Each row is a point on a tangle of strands that fork and nearly touch. The rows are in no order.
Points whose rows are less than 54.3 apart are linked; no others are. Some points are linked to none.
J281: 21 -21 38 11 7 -46 9 19 -32 25 0 -18 6 10 8 2 13 4 36 -4
J868: -8 3 21 6 40 28 1 -5 -19 -11 -7 -12 29 -10 5 -7 -11 16 6 -11
J242: 6 3 -41 -3 0 3 -10 -16 19 -10 -4 -28 -26 1 -33 3 -19 -5 -15 -8
J757: 2 9 36 -13 10 -13 12 15 -36 11 38 -4 0 -11 17 3 -19 -9 17 -9
J729: 4 3 -20 -13 -14 3 9 54 10 13 1 -2 26 -18 27 16 8 22 17 -9
J78: 19 -10 1 26 -15 -12 4 -38 19 -3 -5 -6 -26 24 -25 -2 10 -41 -14 19
J928: 13 -2 -10 -6 16 -12 21 -34 1 -5 8 16 2 15 -25 -8 -41 -12 -9 17
J261: -7 -12 24 25 -9 -3 11 -18 17 7 -12 34 -5 24 -17 10 30 -22 -17 5
J104: 3 10 -29 0 4 20 10 -14 -5 -23 -13 -11 -21 -10 -1 -20 -19 3 -6 12
J334: -4 21 -62 -27 -15 -21 -8 -11 8 -9 -1 15 -32 -2 3 -4 -35 17 -5 16
J850: 11 -15 28 8 -1 -4 39 11 -20 12 -2 39 12 7 19 -10 11 10 13 12
J601: -2 5 -8 -5 24 8 -22 25 -3 -4 -3 -15 33 -15 6 8 11 14 -5 -18
J240: -5 -13 24 28 -5 -1 -3 -34 20 6 -13 4 -17 16 -25 6 25 -39 -13 2
J730: 7 24 -5 -26 -2 -21 2 6 -4 5 39 10 -16 -14 7 34 -11 -13 -9 -11
J30: -2 -27 1 0 -4 17 14 -31 20 5 -14 21 27 33 -15 -20 -16 -8 0 31
J793: -2 26 20 -7 26 17 20 17 -44 -9 8 8 9 -15 38 18 10 14 9 -8
J762: -12 33 16 -18 28 18 15 7 -27 -3 9 30 30 -17 25 16 -10 17 -4 -10
J332: -27 7 -11 -23 -10 15 -4 4 28 8 5 23 2 -5 3 28 13 -2 -13 -1
J583: -13 -8 41 -3 37 19 9 -11 -28 -1 1 -9 10 -9 1 1 -8 -6 6 -11
J35: -2 24 -3 -28 0 1 14 14 -6 -4 26 -4 -8 -16 -3 28 -29 -4 5 -18
J200: -10 -23 34 3 -20 -8 31 -8 3 12 13 15 -24 13 -16 -1 2 -24 13 9
J595: -4 -3 -2 10 -18 -9 -1 -25 18 3 11 0 -41 7 -17 10 5 -24 -8 13
J737: 29 -29 22 24 2 -35 16 26 -16 20 3 -2 11 15 0 -5 13 -1 16 -5
J198: -19 -10 -17 1 -7 4 -32 20 29 11 -10 -21 25 -3 -12 3 23 16 -2 -13
J549: 8 20 -18 18 15 4 -16 -13 -2 -14 4 -29 -30 -22 -3 12 5 -18 -22 -6
J882: 4 4 18 3 7 -39 -46 23 -24 -1 25 -36 12 -11 23 13 25 -5 18 -20
J420: -20 -22 41 6 9 15 14 -10 4 11 -24 -15 -6 12 -6 33 28 -10 9 -15
J715: -28 19 -22 -28 -30 9 -18 -6 19 12 -4 29 -4 -3 9 15 4 16 -10 7
J302: 13 6 35 0 11 -3 19 11 -44 8 31 -21 -21 -6 9 10 -6 -24 7 -7
J955: -8 -15 11 5 4 -7 -23 6 13 14 -14 9 23 6 4 25 48 3 -17 -14
J175: 12 -25 -2 2 7 -6 21 -35 19 -3 -4 30 11 35 -34 -12 -24 -19 -10 17
J806: 20 1 -24 2 -22 -8 13 9 22 8 -2 51 10 19 5 6 21 0 -21 18
J892: 7 23 -10 -2 0 -26 -38 30 -17 -7 31 -26 2 -20 19 14 10 -10 1 -23
J230: -17 1 19 6 -10 -26 -45 0 -13 1 24 -50 -13 -16 -2 -21 4 -20 12 -12
J272: 6 3 -34 12 1 21 -10 0 13 -15 -30 14 9 2 3 -18 15 13 -21 10
J296: -7 -25 24 19 0 -4 0 -5 7 11 -25 21 6 17 -2 15 37 -2 -6 0
J699: 3 9 -30 14 23 14 -24 2 13 -14 -10 5 -1 -8 -7 -3 6 5 -20 0
J562: 33 -9 6 7 1 -38 2 42 -17 9 13 -2 16 2 18 3 6 8 12 -8
J809: 16 9 -32 11 3 -8 -25 -25 10 -16 -1 -20 -35 0 -10 2 3 -13 -28 -2
J237: -25 14 -32 -32 14 -3 -31 -5 27 4 3 1 8 -11 -22 18 -23 3 -19 -11
J846: -12 -20 16 9 24 28 2 -2 2 -4 -21 -32 22 -2 3 -18 -6 17 10 -12
J994: -7 -2 29 17 22 5 2 1 -24 -4 3 -13 -6 -2 13 -1 8 -14 7 -3
J411: 3 9 -15 47 -31 6 -37 -9 7 -8 -15 6 -11 2 -2 -38 37 3 -3 3
J666: -6 4 6 -22 -31 0 15 -12 2 -5 24 -3 -34 -10 -7 -1 -20 -25 2 18
J692: -18 26 -41 -22 -30 -14 -20 -25 4 -7 6 14 -38 -9 2 -15 -26 12 9 14
J389: -13 10 -31 -5 -36 -18 -6 -33 3 -3 -5 24 -38 10 -11 -17 -19 -2 -2 28
J657: 25 0 -28 12 21 16 14 4 -2 -12 -19 34 42 6 16 -15 -11 20 -12 20
J273: 17 -4 0 -11 26 6 19 -8 -18 -10 9 0 7 5 -14 -5 -34 -10 -13 5
J914: 46 -7 -3 16 34 1 31 14 -11 -2 2 -15 4 10 -2 18 -17 -16 -11 -9
J799: -2 5 -12 33 -9 3 -34 -21 1 -17 -23 -3 -14 -1 -20 -42 14 6 -2 13
J361: 14 -5 32 8 -1 -23 0 4 -23 4 36 -34 -33 -8 11 -6 -3 -34 11 -8
J468: -5 21 -16 -17 13 15 -4 -7 -8 -17 1 -21 -9 -23 -6 -17 -38 14 -4 -8
J401: -8 -10 10 -3 12 2 0 33 -4 7 -10 -28 30 -11 16 21 8 21 17 -25
J995: -5 3 14 -23 6 1 27 -6 -8 8 13 34 14 3 -3 5 -27 3 -2 5
J722: -15 -8 5 -11 -18 4 13 11 31 7 -6 12 -5 -3 -6 35 30 -5 -6 -7
J899: 1 1 -27 3 -12 18 11 -21 13 -17 -20 2 -23 14 -15 -26 -23 -4 -5 21
J551: -12 -26 32 15 -10 12 16 9 1 17 -25 -31 -18 2 0 32 42 -12 22 -12
J531: -3 -19 19 0 -18 5 30 14 24 13 -10 -8 -20 -3 4 42 38 -16 12 -12
J607: -28 -17 44 -6 16 24 30 -9 -2 15 -21 -11 15 0 14 41 18 -2 20 -22
J215: 0 -1 37 5 4 -39 -31 26 -28 12 14 -22 1 -5 26 36 37 -7 14 -20
J95: 29 3 12 1 28 -7 15 15 -22 -1 14 -14 5 -2 -1 -2 -25 -8 1 -9
J833: -44 3 -17 -30 -5 -1 -31 -2 24 20 5 -5 25 -3 -23 13 -9 9 -9 -8
J352: -25 8 -33 -14 -11 22 -25 3 20 -7 -11 -25 -11 -16 -8 -9 -6 16 -6 -7
J519: 3 24 -44 -32 0 -26 -6 -23 0 -6 5 9 -25 -2 -14 2 -50 4 -6 4
J423: -8 -5 -28 -7 -50 22 27 -23 30 0 -14 19 -19 23 -17 -10 -12 0 0 31
J667: -6 -8 21 15 -5 -9 -16 12 -14 2 19 -47 -15 -7 1 -3 4 -24 11 -6
J777: -1 16 3 -18 14 22 31 2 -12 -4 2 38 21 -4 11 19 -17 10 3 0
J321: 6 5 22 9 6 8 26 19 -27 -4 1 24 7 -9 33 2 14 19 6 5
J864: 13 -6 13 41 23 0 -21 -8 -16 -13 -14 -6 4 8 -2 -23 24 0 -16 -2
J470: 11 -18 42 12 9 -47 -15 17 -39 22 2 -26 7 3 20 20 35 -3 26 -17
J998: -27 4 13 0 -24 -16 -22 -8 -13 1 20 16 -9 -13 7 -31 -2 4 -1 17
J539: 0 13 25 -18 18 30 42 2 3 8 6 11 20 -6 13 22 -18 3 20 -7
J765: -15 7 23 -21 -1 11 19 23 2 4 1 -3 3 -9 15 33 9 4 24 -18
J477: 7 12 -3 -13 -16 -31 -4 31 -10 9 36 12 -5 -22 14 10 -8 -3 4 -8
J488: 43 -3 -7 3 33 6 22 0 -4 -16 -4 16 7 5 1 21 -7 -5 -28 1
J642: -11 1 40 -18 27 40 41 -5 0 8 -17 -1 18 -3 17 33 3 6 24 -17
J111: 14 -2 -21 -3 -13 32 35 -22 17 -17 -14 -25 -29 2 -20 -23 -42 2 7 16
J865: -3 11 -16 -22 10 -11 2 -34 -4 -13 5 9 -26 3 -19 -13 -49 -2 -8 13
J932: -28 -2 -25 -4 -14 29 -27 7 34 1 -21 -10 13 0 -3 -2 15 20 -5 -6
J921: -46 -3 7 -16 -2 -3 -35 -3 15 8 -1 0 8 -2 -14 -3 1 -2 -15 -3
J704: -1 -3 -5 19 -14 8 -11 -6 3 -4 -7 -11 -15 -3 -9 -26 4 3 -1 -2
J915: 0 -18 -9 1 -39 9 17 -11 39 16 -14 19 -1 31 -25 -22 -2 -11 3 25
J999: 27 -6 -24 28 10 -21 -17 -4 3 -2 -15 7 16 22 -18 -31 -1 1 -14 11
J905: 6 6 -55 -2 -19 7 -22 0 23 -20 -3 -24 -20 -14 -12 -9 -15 4 -9 -2
J482: 27 -9 -4 28 -5 -22 3 9 -8 10 0 21 22 23 -8 -38 10 4 2 12
J810: 1 19 -33 -9 6 -8 -36 26 -2 -20 17 -18 4 -25 5 11 -5 9 -7 -17
J981: -9 -19 15 2 13 18 -9 7 4 -3 -11 -52 4 -4 -25 -18 -8 3 18 -14
J776: 0 19 -21 -1 30 0 -26 4 2 -10 -9 -4 28 -6 -9 6 -1 17 -20 -10
J331: -23 2 29 -8 -17 -11 -6 11 -19 3 27 7 10 -5 6 -33 -15 7 14 4
J956: -7 -2 3 -14 -9 1 19 -5 -3 7 6 51 12 17 3 -10 -15 4 -13 26
J603: 30 9 -22 5 11 24 29 2 -3 -16 -6 11 6 2 13 9 -10 9 -7 12
J542: -20 -5 35 -22 -13 5 26 -17 -12 6 22 1 -26 -3 -9 -2 -13 -21 10 2
J606: 0 -6 9 2 39 27 7 -13 -2 -5 -23 9 39 4 4 -7 -24 23 -2 0
J975: 5 -21 45 0 9 15 47 9 -16 15 -10 5 17 11 22 10 12 31 31 -3
J134: 14 -8 32 -13 -13 -30 26 36 -33 15 32 -27 -8 -8 24 23 8 -8 35 -11
J749: 22 19 -30 -5 10 -11 -12 -8 -2 -14 2 17 1 5 2 -7 -22 5 -15 10
J725: -16 -18 -9 5 -3 1 -30 13 4 0 -12 -44 6 -2 -16 -28 6 16 13 -1
J746: -11 12 -8 -2 -14 -9 -13 -23 1 -8 8 22 -26 -2 0 -26 -9 -3 -7 25
J431: -3 16 -6 10 7 7 -39 -10 -12 -20 11 -43 -28 -17 2 -12 6 -7 -14 -10
J409: 2 -20 40 -4 -12 7 43 5 -2 21 -6 23 21 11 23 -13 7 20 32 13
J559: -9 24 -3 -13 21 5 4 1 -18 -12 12 -18 -5 -24 -2 12 -28 -5 3 -19
J735: 13 -5 31 0 17 37 53 14 -4 -2 -20 0 12 -6 42 10 9 25 34 -11
J925: -20 1 30 -26 -5 -13 12 20 -17 13 20 -2 21 -11 5 -4 -15 1 16 -7
J224: 20 1 -4 45 0 -5 -31 -21 -13 -13 -9 -8 -3 12 -8 -44 16 -9 -15 7
J771: -5 3 -8 11 -31 -29 -39 3 25 -2 23 -14 -21 -13 1 20 25 -15 -8 -11
J245: -2 -26 8 1 -15 2 8 -19 36 24 -5 7 12 24 -24 -13 -4 -8 -5 10
J679: 13 1 18 22 23 9 11 -9 -20 -10 -17 6 0 5 5 -5 14 -11 -4 -2
J910: 19 -2 -30 21 8 -13 -32 6 12 -9 -11 -11 0 7 -15 -17 10 4 -19 -2
J127: 36 -12 -17 16 -9 -9 17 22 16 9 -13 30 15 15 4 11 23 18 -6 -1
J110: 27 3 -11 -15 -1 -38 2 38 -14 6 25 17 9 -4 5 -7 -12 2 9 -4
J808: -32 17 -30 -28 -40 4 -23 -13 14 11 4 25 -16 -8 11 -15 -18 19 3 23
J624: 1 -13 -6 -7 15 19 14 -8 1 -2 -12 29 41 14 9 -13 -16 16 -4 19
J896: -6 10 -16 28 -35 23 -16 -14 21 -2 -31 15 -10 15 -3 -29 40 0 -7 15
J478: -7 7 -28 18 -24 28 1 -24 20 -17 -27 23 -1 8 6 -21 25 16 -15 25
J636: -5 6 -9 -14 -20 12 16 -27 13 -7 17 13 -44 -10 -7 20 -5 -29 -11 10
J698: -1 -22 0 -5 -21 -10 -3 36 13 11 4 -32 -1 2 -5 -5 14 -1 22 -10
J968: -10 11 16 11 10 -15 -50 -21 -13 -9 17 -34 -18 -9 -6 -15 -1 -12 -3 -11
J266: -6 -12 -2 2 4 -10 -31 27 14 7 -22 -10 28 8 -2 23 33 22 -4 -18
J632: 15 -2 -12 3 -14 -1 19 -12 0 -5 -2 39 -2 11 4 -10 2 -4 -11 23
J274: 35 -13 -26 14 13 5 11 11 15 3 -18 20 40 15 1 -5 3 15 -13 3
J798: -17 29 -28 -25 5 -1 -25 3 9 -5 6 -8 -6 -21 -5 26 -9 -1 -12 -13

Follow the links from the first point to the second, and from the first to the third. Name the last point that the two ways share.
J757, J519, J551 -> J692
J642, J757, J423 -> J692
J230, J245, J914 -> J928
J981, J539, J699 -> J868

A fork is a point with three links. Follow the links from the first point to the second and name the forks in between, in order.
J549, J539 -> J692
J30, J302 -> J928 J692
J531, J896 -> J777 J868 J799
J915, J488 -> J928
J411, J975 -> J799 J868 J777
J401, J224 -> J699 J799

A fork is a point with three links, a tip a point with one. Leave the first point through the second and follow the links. Name the first fork or tip that comes.
J470, J215 -> J921
J242, J905 -> J200
J932, J352 -> J692
J995, J956 -> J868
